Points on a hilly landscape, in no order, each with its height.
A ball rolls from a point to whichever of its 4 nearest points has the largest drop for the distance, and stops where none of them is lower. Distance is the straight distance between rows; heights are no part of it.
q94 h=261: [139  95 121 124 165 121 135 109 174 117 138 188 166 111  91 172 110 159
 121 148  63 133 107 203]
q776 h=71: [ 23 139 120 117  59 126  94 118 194 120 139 153 157 154 105 139 146 122
 165 139 104 165  81  85]
q687 h=98: [ 31 129 113 127  65 106  89 136 203 121 129 158 153 156 102 146 140 120
 170 149 104 184  56  94]
q939 h=51: [167 117 108 152 123  70  98 121  47 164 127 108 105 134 152 102 129 118
 156  58 149  68 154 109]
q140 h=206: [157 123 131  97 158 132 147 152 159 132 161 194 164 106 107 151 101 109
 132 144 152 138  95 154]
q889 h=188: [151  75 171  97  92 130  93 134 138 148 138  94 149 151 185 114 111 115
 127 106 160 124 186 142]
q401 h=159: [130  85 123 108 147 113 140 149 175 124 125 189 184 107 103 172  94 106
 142 169 130 165 117 165]
q398 h=374: [121  97 146 106 128 123  95 158 147 152 157  75 130 150 154 122 117  67
 170 113 186 109 187 128]
q682 h=106: [109 105 159 126 111 118  70  89 179 138 134  84 128 155 145 130 124 147
  98 135  97 128 201 114]
q915 h=283: [135 151  80 170 128 111 150 125  35 154  70 115  65 118 122 109 141 122
 137  99 154 100 113  88]
q589 h=400: [158 146 152 110 143 167 162 147 129 128 137 167 105 115 128 119 137 142
  96 112 134 120  57 175]
q354 h=76: [ 64 153 128 150 106 137 137 107 173 136 153 128 121 155  74 136 161 156
 123 174 124 170 117 127]
q149 h=635: [125 146 131 112 123 158 168 167 105 116 121 133 121 115 136 113 132  96
 148 127 177 127  92 128]
q482 h=87: [ 91 153 130 132  97 112  43  89 177 122 160 104 168 167 142 133 134 141
 124 121  87 128 160  63]
q577 h=865: [140 141 120 121 160 127 126 163 100 108 142  71 109 133 140 112 140  79
 164 103 142  91 138 111]
q652 h=382: [177 121  96 147 124  58  96 100  31 187 105 124  99 121 145  97 143 149
 148  55 132  82 157  96]
q775 h=113: [138 123 132 116  92 132 130 128  50 118 100 127 150 114 186 102 138 121
 161  78 141  85 130 130]
q516 h=94: [161  99 170 113  94 131  98 116  95 125 119 101 146 133 196 109 129 154
 110  99 114 116 168 155]
q758 h=42: [144 110 104 112 181 122 141 134 161 138 171 207 169 106  89 159  99  88
 144 122 129 108  96 156]
q896 h=179: [117  94 124 145 138  89 125 124 189 130 124 171 161 130  87 172 102 156
 110 191 105 186 117 172]
q797 h=248: [128 155  94 155 119 134 155 140  57 145 105 130  90 127 128 105 140 101
 149 101 185 101  87 105]
q731 h=335: [158 158 146 119 154 167 167 133 132 112 140 156 109 110 124 120 150 177
  84 116  99 119  63 189]
q141 h=132: [168 132 124 117  92 106 107 129  25 140 104 141 157 108 189  96 149 136
 164  67 135  90 132 121]
q751 h=305: [139 133 110 100 161 114 144 168 143 109 135 163 182  96 111 158 102  88
 159 173 151 157 128 122]
q918 h=462: [188 100 146 110  94  89  87 152  70 171 147 120 152 139 198  92 141 124
 143  81 176 120 149 134]
q161 h=73: [ 57 153 126 154  94 151 135  92 159 132 152 122 127 157  85 131 156 151
 126 160 130 153 125 117]
q136 h=186: [161 112  90 161 142 102 141 119  50 149  47  97  51 118 128 106 145 127
 129  84 124  96 138  92]
q657 h=180: [169 125  92 162 142 119 158 134  61 141  40 108  47 115 127 110 130 125
 117 102 139 124 122  82]
q319 h=171: [114  56 123 130 139  99 134 126 186 125 109 187 180 116  99 182  87 109
 132 173 118 176 119 180]
q728 h=84: [ 63 161 126 137  85 128  81  79 160 104 149 107 162 158 126 137 138 137
 133 132  90 135 156  64]
q318 h=93: [ 66 136 133 140 105 146 129  91 146 106 116  93 127 138 114 133 141 152
 121 153 100 139 172 118]
q376 h=227: [180 155  93 168 172 119 152 115 102 162 121 169  78 120 101 130  82 121
  80 116 169 116  96 100]
q127 h=267: [140 120 131 121 169 100 100 172 146 146 164  63 104 135 130 123 134  61
 162 131 162 105 166 123]
q856 h=142: [141  72 173  99  88 132  86 126 161 151 130  95 141 154 180 121 105 128
 112 128 147 140 202 139]
q692 h=210: [224  99 116 132 178 127 146 158 101 135  38 104  69 123 137 125 122  95
 109  95 132 132 142  73]
q193 h=218: [127 144 121 128 111 158 164 154  79 140 117 143 108 120 139 102 140 103
 150 105 185 105  75 129]
q442 h=112: [ 91 129 143 135 109 140 111  85 143 104 122  82 133 136 135 127 134 156
 114 141  90 127 189 123]
q330 h=821: [129 153 113 129 145 141 142 159  85 107 122  86 112 123 144 113 139  87
 163 101 153 101 126 107]
q945 h=439: [150 108 143 119 124 111  99 139  94 141 149  92 137 146 170 111 127  87
 159  73 166  79 162 135]
q803 h=117: [ 56 142 106 156  94  95 102 134 196 129 139 145 150 172  83 151 144 134
 153 170 112 196  76  99]
q106 h=170: [119  60 122 124 147 107 136 130 184 127 126 196 182 114  98 176  93 106
 138 159 116 161 111 190]
q924 h=161: [ 67 143 112 156 119  96 117 125 187 117 119 122 137 146  77 150 151 145
 135 193 104 197 117 107]
q634 h=208: [199  98 112 143 165 116 149 147  85 138  43  96  49 123 130 112 134 104
 113  96 124 119 139  80]
q815 h=214: [171 140 113 131 189  90 127 164 121 125 137  77  75 115 116 121 116  86
 135 142 126 112 152  88]
q913 h=753: [141 135 143  99 131 163 171 162 142 130 136 154 121 114 129 122 127 121
 122 139 160 139  81 151]
q607 h=456: [132 118  93  96 177 152 161 122 140 101 137 207 165  87  96 162 110 122
 155 109  67 103  89 180]
q877 h=417: [143 127 129 143 158 114 129 111 177 127 155 169 151 129  82 162 129 183
 102 165  77 157 105 182]
q586 h=63: [ 81 161 145 169  93 168 137  72 140 140 177 140 131 178  99 121 171 159
 105 122 129 116 100 143]
q208 h=88: [ 52 144 122 141 113 111  77  91 179 110 130  90 141 153 106 138 154 135
 134 146  79 142 163  82]
q584 h=648: [200 125 126 111  97  70  86 145  47 189 147 141 138 123 184  79 175 146
 155  64 152 120 128 118]
q908 h=176: [106 119 149 107  98 174 162 137  94 105 101 114 128 113 154 110 134 119
 140 114 145 112 128 148]
q876 h=78: [ 38 149 113 130  84 121  86  98 175 107 134 121 160 153 103 142 145 125
 158 140  95 149 130  67]
q708 h=259: [112 148 124 158 133 115 123 112 189 143 168 153 138 157  69 154 152 174
 111 176  98 175  93 149]
q870 h=114: [125 129 152 143  99 123  77  84 139 120 146  83 137 162 162 123 129 172
  89 130  89 131 188 109]
q748 h=582: [138 168 102 130 151 135 161 165  90 116 126 116 112 118 125 116 121  93
 150 134 174 126 106  95]
q377 h=667: [165 139 123  96 171 157 159 127 146 103 145 200 154  92 112 149 109 152
 118 111  86 113  78 174]
q132 h=150: [119 142 112 135 100 140 143 132  41 132 101 131 121 122 149 104 142 104
 168  83 169  83 100 118]
q718 h=657: [145 156 114 108 168 127 145 181 120  99 139 103 139 107 125 130 130  87
 163 147 150 134 130  97]
q970 h=183: [153 146  83 145 181 109 150 131 121 145 150 176 122 108  84 140  72  95
 116 140 170 118 123 101]
q594 h=90: [ 34 150 108 140  88 108  99 123 186 112 126 126 151 150  90 149 158 122
 158 159  96 174 108  78]
q593 h=139: [ 85 137 131 141 122 133 148 119 175 133 136 132 114 137  85 140 143 160
 114 188 125 176 125 141]
q860 h=185: [106 103 122 142 133  92 129 133 187 122 110 158 160 126  85 168 111 156
 116 205 107 205 122 151]
q759 h=82: [ 37 145 125  99  69 120  63 110 187 104 129 142 178 137 139 128 129 127
 156 117  78 142 114  65]
q34 h=75: [146 116 139 118 106 126 114 132  69 118 118 111 147 127 183 110 141 110
 158  67 141  80 141 130]
q182 h=222: [167 150 107 125 196  86 129 171 121 111 143  89 104 104 112 129 107  89
 140 158 126 118 152  81]
q782 h=377: [147 138 150 115 128 164 169 157 119 139 136 161 101 117 135 111 136 126
 112 111 160 115  59 170]
q805 h=125: [150 122 156 129  89 131 111 100  78 113 108 104 147 127 190 108 132 178
  96 123 105 121 170 154]
q204 h=257: [122 126 158 124 106 169 167 134 105 146 120 149  95 119 143 103 145 139
 107 110 155 105  72 182]
q126 h=319: [105 105  99 186 132  66  94 104 192 132 146 168 169 174  75 185  94 152
 123 173  89 182  89 152]
q798 h=190: [ 88 135 116 156 122  97 126 126 186 135 132 143 140 145  76 157 136 158
 119 197 111 200 112 130]
q818 h=110: [ 82 119 142 134 115 125  89  89 174 116 121  81 125 138 123 135 144 147
 119 140  77 129 192 111]
q574 h=443: [177 111 139 121 110  89  89 137  64 154 145 115 145 142 185 103 131 114
 155  64 164  88 150 129]
q850 h=379: [152 129  84 154 124  73 113 104  25 162  84 121  89 120 138 106 143 138
 152  63 131  74 151  90]
q556 h=177: [ 79 129 143 120 103 160 155 121 151 111 107 100 114 120 116 123 139 149
 122 164 118 149 153 142]
q670 h=493: [118 134 144 109 112 174 175 156 127 122 118 133 113 113 137 116 131 116
 131 137 165 134  90 152]
q606 h=169: [147  99 171 124  97 129  88 103 133 133 130  86 132 151 183 117 124 159
  91 120 108 125 186 142]
q373 h=442: [181 159 115 119 176 144 144 140 124 127 168 196 137 116 115 138 104 114
 117  91 140  98  65 136]
q14 h=58: [ 84 159 138 153  98 157 133  94 172 137 182 140 128 178  84 130 174 156
 116 136 112 142  88 131]
q562 h=304: [ 90 120 154 113 102 170 157 122 118 103  98 100 125 111 145 116 138 139
 126 138 121 128 159 148]
q507 h=491: [156  81 163 115  61 116  88 145 123 158 124  85 126 155 203  94 117 152
  96 137 158 191 187 131]
q345 h=424: [125 165 140 146 148 158 155 113 154 128 162 135 109 138  95 125 162 189
  87 145 101 137  87 185]
q637 h=258: [146 135 130 113 179 107 103 180 144 118 154  72 112 122 123 127 144  66
 165 133 143 112 147 111]
q235 h=492: [183  83 168 109  76 110  90 141  98 159 137 110 140 145 210  96 135 148
 114 103 153 151 163 157]
q130 h=476: [153 152  86 107 183 162 161 117 117  99 148 212 157  93  98 151 104 110
 140  76  92  90  71 143]
q688 h=644: [129 106 156  97 134 148 120 155 144 110 128  81 138 130 158 125 152  88
 156 108 126 104 161 136]
q227 h=122: [111 115 157 121 103 149 117  92 113 103 110  91 137 128 166 121 125 160
 103 121 101 118 184 141]
q727 h=92: [114 141 139 138 102 105  38  90 177 138 165  91 147 176 150 129 125 147
 103 132 105 137 175  75]
q747 h=121: [133 106 160 130  90 116  63  96 164 150 145  83 126 168 167 119 115 162
  83 145 120 149 198 113]
q828 h=676: [134 110 152 104 125 145 114 146 109 114 134  88 137 133 171 116 139  93
 157  86 135  88 155 132]
q363 h=251: [108 139 137 138 130 138 150 124 176 143 148 138 116 137  88 138 144 167
  99 179 122 169 109 167]
q671 h=309: [122 122 114 168 145  91 101 104 188 133 155 168 160 159  70 176 125 173
 118 175  79 172  94 164]
q382 h=531: [109 113 143 101 138 128 142 162 171  98  96 118 146  99 114 148 144 130
 137 184 107 184 136 134]
q910 h=162: [111 108 158 110 106 156 122 111 129 102 107  88 130 123 162 119 133 141
 115 120  99 113 178 143]
q558 h=394: [133 141 104 149 124 108 125 128  43 129 110 104 115 126 153 107 142 102
 162  73 145  74 130 105]
q219 h=323: [163 164 108 133 161 134 154 150 116 143 160 167 121 124 107 129 101 100
 122 128 180 119  80 111]
q898 h=213: [ 69 140 124 136 115 123 134 119 175 111 115 101 123 130  92 137 151 149
 127 189 100 177 143 118]
q11 h=118: [126 126 151 136  96 138 107  86  97 108 120  90 144 141 175 118 129 180
  96 125 101 125 178 135]
q420 h=201: [147 102 139 101 151 130 146 146 180 135 140 188 159 104 107 158 106 135
 119 163 128 158 108 174]
q611 h=100: [ 93 135 141 149  81 159 144  81  93 113 109 110 132 131 153 117 125 174
 102 138 125 125 165 148]
q733 h=102: [ 99 134 143 152  75 157 146  73  75 125 110 122 144 126 161 104 122 179
  98 137 135 118 152 157]
q79 h=266: [160 163  68 149 207 139 149  94 109 124 154 195 120 112  86 155  97 107
 112  75 107  79  88 112]
q472 h=361: [ 91 110 152 111 127 133 120 124 175 103 102  83 120 123 125 136 155 131
 127 154  83 144 170 127]
q408 h=438: [142 144 125 107 172 122 126 178 134  98 138  86 131 112 135 131 147  75
 167 140 137 129 140 111]
q510 h=85: [ 62 157 123 134 101 119  67  86 174 112 143  95 158 157 125 137 142 137
 136 130  83 132 161  71]
q270 h=178: [115  70 118 152 143  88 119 114 194 134 120 180 168 133  88 179  96 145
 114 182  96 180 113 184]
q617 h=203: [153 167  91 137 171 117 155 149 105 133 144 150 118 109 102 133  83  99
 123 150 177 127 114  87]
q295 h=272: [141 142 104 107 176 100 132 173 142  99 138 139 177  94 117 155 111  82
 166 168 144 150 140 106]
q621 h=101: [ 98 135 143 136 105 121  69  83 168 121 144  83 140 157 136 137 131 154
 107 132  90 125 193  98]
q490 h=773: [128 128 136  91 142 145 150 179 151  97 117 137 150 101 126 141 128 109
 150 169 143 166 119 128]
q602 h=337: [136 143  88 162 123  96 126 115  25 147  86 111  94 117 134 101 144 122
 156  73 142  78 137  93]
q514 h=793: [131 137 137  92 155 144 138 179 145  93 122 105 148 109 135 135 146  94
 159 151 132 148 132 118]
q55 h=217: [183 135  91 151 161 128 170 129  88 144  64 146  66 116 113 127  81 126
  81 134 158 137 121  78]
q440 h=795: [151 124 150 101 143 153 162 156 164 133 146 171 125 107 113 131 122 145
 105 148 137 149  84 174]
q529 h=184: [116 127 156 118 113 177 174 135 136 135 122 137  99 115 133 109 137 142
 106 138 146 126  94 178]
q661 h=156: [167 115 111 151 163  95 126 143  79 144 108  70  50 128 126 101 126  97
 126  97 130  87 153  98]
q178 h=105: [163 116 150 112  80 120 116 125  47 125  95 132 152 106 205  99 137 167
 128  98 119 115 145 151]
q3 h=74: [ 72 158 134 161  72 160 132  61 112 119 146 120 151 161 127 120 132 168
 106 142 132 134 150 118]
q73 h=640: [179 153 134 104 167 160 156 145 129 113 155 194 138 104 124 134 116 135
 108  96 114 104  61 157]
q191 h=238: [114 113 134 120 129 122 149 141 184 125 117 152 138 116  98 150 120 155
 110 195 120 191 116 153]
q654 h=193: [163 115 121 144 166  86 121 157 109 145 133  61  50 134 124 103 121  78
 135 115 143  91 159  99]
q24 h=145: [127  85 174 105 109 140  96 118 160 126 121  86 132 141 166 127 129 124
 115 113 114 117 191 144]
q248 h=225: [167 162  88 153 164 116 164 145  81 134 102 131  76 116 106 119  88 113
 106 139 166 128 115  79]
q614 h=567: [141 150  95 158 147 112 139 140  50 126 101  89  79 131 135 103 138 102
 146  93 143  85 129  94]
q650 h=211: [209 109 119 129 191 104 144 162 119 133  83  90  57 116 121 117 102  91
 110 129 117 120 153  75]
q675 h=430: [144 112 123 142 145  90 101 140  86 151 152  77  97 146 147 105 121  85
 151  85 160  71 160 120]
q101 h=268: [ 95 112 157 109 113 166 141 121 140 100 101  90 123 118 142 121 137 136
 128 139 108 125 167 145]
q308 h=52: [134 164 102 138 134 136 156 156  68 120 118 105 105 124 133 109 132  93
 154 113 166 107 106 102]
q667 h=414: [123 131 151 128 131 159 163 132 167 140 144 141 108 124 105 128 142 165
  94 166 129 154  98 182]
q463 h=750: [118 136 138 104 122 166 162 161 112  98 114 109 127 108 147 115 138 102
 154 124 148 120 119 127]
q30 h=181: [116  57 111 162 162  96 117  97 183 123 122 176 162 134  86 190 104 134
 131 155  56 149 104 215]
q519 h=360: [149 142  85 124 193 140 144 113 132 125 170 202 149 109  88 156 102  92
 143  88 104  85  89 140]
q242 h=786: [143 126 146  96 137 151 167 167 152 129 137 163 136 106 115 136 114 118
 126 151 158 152  95 152]
q553 h=510: [142 142 125  99 149 142 158 172 141 121 144 154 158 105 121 135 109 104
 148 159 170 157 104 121]
q148 h=274: [134 142 160 124 129 168 163 133 124 134 131 145  94 115 133 109 151 160
  90 112 130 111  67 194]
q264 h=275: [139 143  92 147 111  99 123 117  23 144 100 128 121 118 149 106 144 124
 167  66 148  75 132 100]
q649 h=83: [153 100 131 102 172 132 142 128 168 122 150 205 166 100 103 164 105 128
 134 132  91 119  95 185]
q761 h=108: [106 115 151 115  90 163 154 117  83 109  94 122 133 108 168 107 128 138
 128 113 135 107 142 155]
q199 h=119: [153 138 100 123 180 119 141 135 142 147 176 196 155 112  92 149  88  91
 138 125 162 113  97 129]
q349 h=349: [152 146 100 152 162 107 138 150  72 123 109  75  73 127 130 107 129  96
 141 107 139  95 137  91]
q428 h=96: [ 94 123 153 136  89 173 168 106 103 137 110 129 111 120 142 104 131 153
 108 132 150 113 119 180]
q8 h=236: [152 130 128 115 195  86  94 185 158 129 161  72 116 118 124 137 138  69
 156 152 144 121 156 106]
q150 h=693: [160 137 142 111 163 151 157 129 164 120 150 171 130 110 107 139 129 177
  96 142  91 136  89 188]
q324 h=271: [145  93 131 119 156 118 132 125 185 132 135 189 160 113  92 164 104 152
 114 162  96 152 108 188]
q871 h=488: [119 120 145 103 123 145 161 155 168 122 120 142 130 106 110 135 125 141
 125 179 140 175 118 155]
q220 h=68: [ 27 128 134 104  45 140  96 107 197 127 152 171 142 143 117 128 128 142
 147 130  99 150  67 110]
q730 h=226: [195  93  97 141 151 127 144 141  72 153   7 109  58 117 139 127 159 122
 127  70 138 128 129  86]
q773 h=223: [164 163  87 148 167 113 163 150  86 127 109 125  86 110 106 124  85 109
 110 146 156 129 125  72]
q863 h=79: [ 64 153 124 145  81 152 117  76 136 109 146 111 158 157 122 131 136 156
 121 143 115 134 160  94]
q215 h=242: [213 105  87 132 170 142 133 152  76 142   4 130 100 112 159 162 147 115
 129  69 180 160 113  75]
q506 h=66: [ 32 140 129 122  56 140 102 104 188 123 157 155 145 159 103 134 143 128
 156 136 109 152  87  89]
q206 h=282: [154 162  88 158 150 119 158 149  66 130 101 105  71 118 119 110 117 107
 127 125 161 116 113  80]
q845 h=209: [152 130 114 134 111 100 110 127  35 135 114 122 138 127 171 106 140 116
 164  59 141  72 139 108]
q573 h=265: [178 168  94 151 188 127 141 119 116 145 159 189 113 126  98 141  95 115
  97  90 149  92  80 113]
q983 h=86: [ 86 142 147 156 104 172 158  87 121 146 138 127 107 142 117 114 148 166
  94 137 138 118 117 177]
q857 h=220: [175 145 102 147 180 107 148 154  86 119 100  89  66 115 116 114 110 100
 121 133 126 116 141  77]
q956 h=215: [181 138  92 142 176 115 163 144  96 123  83 125  77 102 110 123  80 112
 100 144 139 131 148  67]
q735 h=107: [ 75 136 145 134 104 168 158 104 147 129 125 114 111 130 107 119 140 161
 107 162 133 151 134 156]
q570 h=505: [160 137 104 102 185 147 151 125 136 112 158 209 161  96 105 152 105 111
 140  91  94  93  83 156]
q250 h=548: [190 115 121 127 106  69  86 140  47 177 149 125 143 134 180  96 141 129
 155  65 160  95 148 117]
q9 h=297: [ 87 116 150 113 118 156 134 121 153  99 101  83 124 118 130 128 146 137
 128 150  92 140 169 134]
q400 h=463: [145  83 157 111  62 120  89 137 146 155 119  78 130 162 192  99 103 150
  97 155 158 191 200 115]
q460 h=333: [180  85 164 106  87 105  93 149  95 159 143 109 152 149 205 105 121 121
 137  90 177 127 162 140]
q217 h=104: [ 94 140 138 144  93 151 111  80 117 104 125  92 143 147 145 122 128 167
 102 139 102 129 181 120]
q278 h=123: [112 132 132 125  86 159 157 132  58 138 100 146 123 113 155 105 136 114
 151  94 178  94  96 139]
q879 h=395: [159 123 134  95 169 139 149 132 163 117 153 197 154  97 105 150 110 146
 117 128 102 124  91 185]
q888 h=380: [134 113 144 108 151 125 103 163 146 128 152  74 122 138 148 130 147  70
 169 110 148 100 163 130]
q680 h=219: [167 153  88 134 184 100 155 148 107 118 119 129 103  98 102 134  72 102
 117 161 146 124 151  74]
q314 h=780: [121  84 169  92 131 144 100 150 181 127 124  85 131 130 148 134 152  94
 150 118 121 119 173 140]
q966 h=310: [169  85 174 122  76 117  85 122 122 154 138  88 121 155 196 102 124 165
  87 127 135 160 179 149]
q142 h=95: [118 120 144 125  64 156 151 106  51 141  87 154 135  99 175 102 124 161
 123 108 153 100 123 163]
q897 h=64: [ 53 149 130 139  64 156 121  87 174 130 172 145 147 173  98 128 152 141
 137 134 120 144 102  98]
q703 h=91: [ 70 154 129 108  81 117  48  99 184 108 145 123 178 153 146 131 126 127
 142 112  78 130 133  54]
q622 h=99: [136 120 144 115  77 142 139 119  43 125  92 144 149 103 188 102 131 147
 144  94 141  96 133 147]
q951 h=45: [165 114  99 157 151  97 136 131  63 144  69  82  48 121 128 106 133 109
 129  85 125  92 143  92]
q253 h=536: [154 121 146 110 158 137 148 130 173 133 152 175 141 113 102 145 122 167
  98 155  97 145  98 191]
q685 h=327: [179 105 149 111  96 105  94 138  65 143 127 124 156 128 204 103 139 133
 144  75 138  96 143 138]
q438 h=461: [169 140 133 102 164 147 153 156 148 136 163 189 146 113 110 141 105 115
 121 125 153 121  80 145]
q756 h=157: [142 141  95 122 175 115 145 148 133 135 164 179 157 106  96 149  81  89
 143 150 171 127 119 115]
q596 h=109: [ 98 135 150 165  80 164 147  73  84 151 120 141 128 133 144 107 137 180
  88 128 152 105 128 182]
q188 h=200: [ 66 131 123 140 125 107 116 125 180 103 103  92 127 131  93 145 155 143
 131 182  84 178 146 111]
q485 h=207: [160  99 166 105 103 130 102 130  91 127 125 110 153 134 197 108 128 126
 135  85 132 100 161 153]
q230 h=60: [ 74 155 133 153 100 141 127 100 182 139 179 144 126 176  76 138 171 150
 124 149 116 150  86 127]
q69 h=228: [159 139 115 113 205  74 109 180 146 105 148 101 142 102 118 151 120  77
 157 161 132 135 157 101]
q705 h=237: [175 154  85 156 197 123 143  99 124 155 150 185  98 117  85 141  80 111
  89  95 136  92 100 107]
q955 h=371: [ 91 119 140 108 124 143 154 141 166 100 103 106 122 110 109 136 149 141
 128 181 104 169 143 138]
q226 h=89: [ 73 134 145 149  95 170 159  91 125 132 128 113 116 133 120 116 137 161
  99 146 141 128 136 162]
q613 h=81: [ 46 155 117 150  95 131 120 103 174 127 145 125 141 162  82 141 155 141
 143 164 115 168 117  96]
q849 h=329: [130 155 124 152 152 127 133 112 177 132 171 151 134 150  74 149 154 183
 106 167  88 160  90 162]
q559 h=70: [ 35 149 124 119  62 142  95  95 173 110 145 147 168 151 117 130 132 130
 152 134 104 148 113  71]
q578 h=331: [ 98 132 111 172 122  86  94 120 196 138 160 165 161 173  71 169 134 154
 127 177 103 191  71 127]
q172 h=224: [130  93 171 102 109 146 108 123 131 112 115  89 133 130 175 120 131 120
 125 102 109 103 180 147]
q40 h=221: [145 158  96 117 172 113 148 165 122 118 147 146 149 100 106 139  91  91
 150 160 165 139 131  96]
q630 h=173: [164  92 173 106  97 131  95 128 115 132 124 100 145 142 199 114 122 134
 114  97 133 112 170 153]
q540 h=97: [ 58 142 118 149  91 116 110 122 191 135 154 147 144 168  79 147 159 135
 146 166 120 183  82 103]
q50 h=69: [ 60 154 137 160  86 160 140  84 146 130 160 123 131 164  98 128 149 153
 118 148 134 139 130 124]
q202 h=437: [160 158 130 108 165 161 164 126 130  97 136 175 131  99 117 135 128 184
  91 120  79 125  72 188]
q263 h=216: [179 112 127 128 188  71 113 175 145 146 148  78  64 113 110 123 108  76
 131 159 137 112 170  92]
q369 h=111: [106 121 148 121  84 167 167 123  81 123  95 134 120 109 162 104 133 131
 130 111 159 105 116 164]
q551 h=276: [134  91 104 110 174 136 147 117 155 115 143 201 171  95  98 173 116 109
 154 119  70 107  93 192]
q456 h=433: [131 119 149 105 113 150 129 137  92 100 117  96 139 122 173 112 143 103
 156  90 133  88 153 137]
q243 h=116: [116  83 170 107 108 130  78 108 185 142 124  84 125 146 153 127 116 129
 105 133 120 130 205 133]
q686 h=409: [149 172  98 149 144 136 158 153  86 144 131 144  95 127 115 116 121 104
 128 120 190 116  75 103]
q537 h=858: [121 105 159  88 139 145 124 162 171  97 107  87 137 114 136 131 163 105
 151 142 105 139 154 131]
q489 h=603: [174 156 136 110 154 152 157 157 128 130 149 177 118 118 129 123 128 124
 110 102 150 114  48 153]
q624 h=77: [ 98 154 150 169 111 173 150  77 117 146 157 130 111 153 112 109 165 174
  89 122 128 105 101 185]
q484 h=115: [133 125 151 141  95 115  58  94 153 142 159  80 132 171 166 120 126 165
  80 137 112 143 184 106]
q236 h=72: [152 121 127 137 127  99 103 130  66 142 138  94 127 139 165 106 135  96
 158  67 153  69 151 124]
q387 h=212: [199 122 111 139 183 112 154 154  95 127  75  99  59 114 124 115 105 101
 109 122 119 122 146  69]
q488 h=126: [146 102 127 102 159 123 146 145 168 137 150 199 174 100 102 159  97 107
 135 151 137 143 100 166]
q605 h=80: [ 50 150 123 144  97 140 123  91 158 111 134 106 135 147  96 137 146 147
 133 160 107 149 152 103]

Two balls start at each pair of points below. Name the first point that both come to, or write none.
q718 / q680: q199
q637 / q857: q951
q127 / q514: q8
q73 / q79: q705
q537 / q955: q586
q529 / q667: q14
q490 / q670: none

For each start below, name the point where the ball stops.
q688: q951
q577: q951
q219: q758
q9: q14
q345: q14
q671: q14
q408: q951
q295: q758
q898: q14
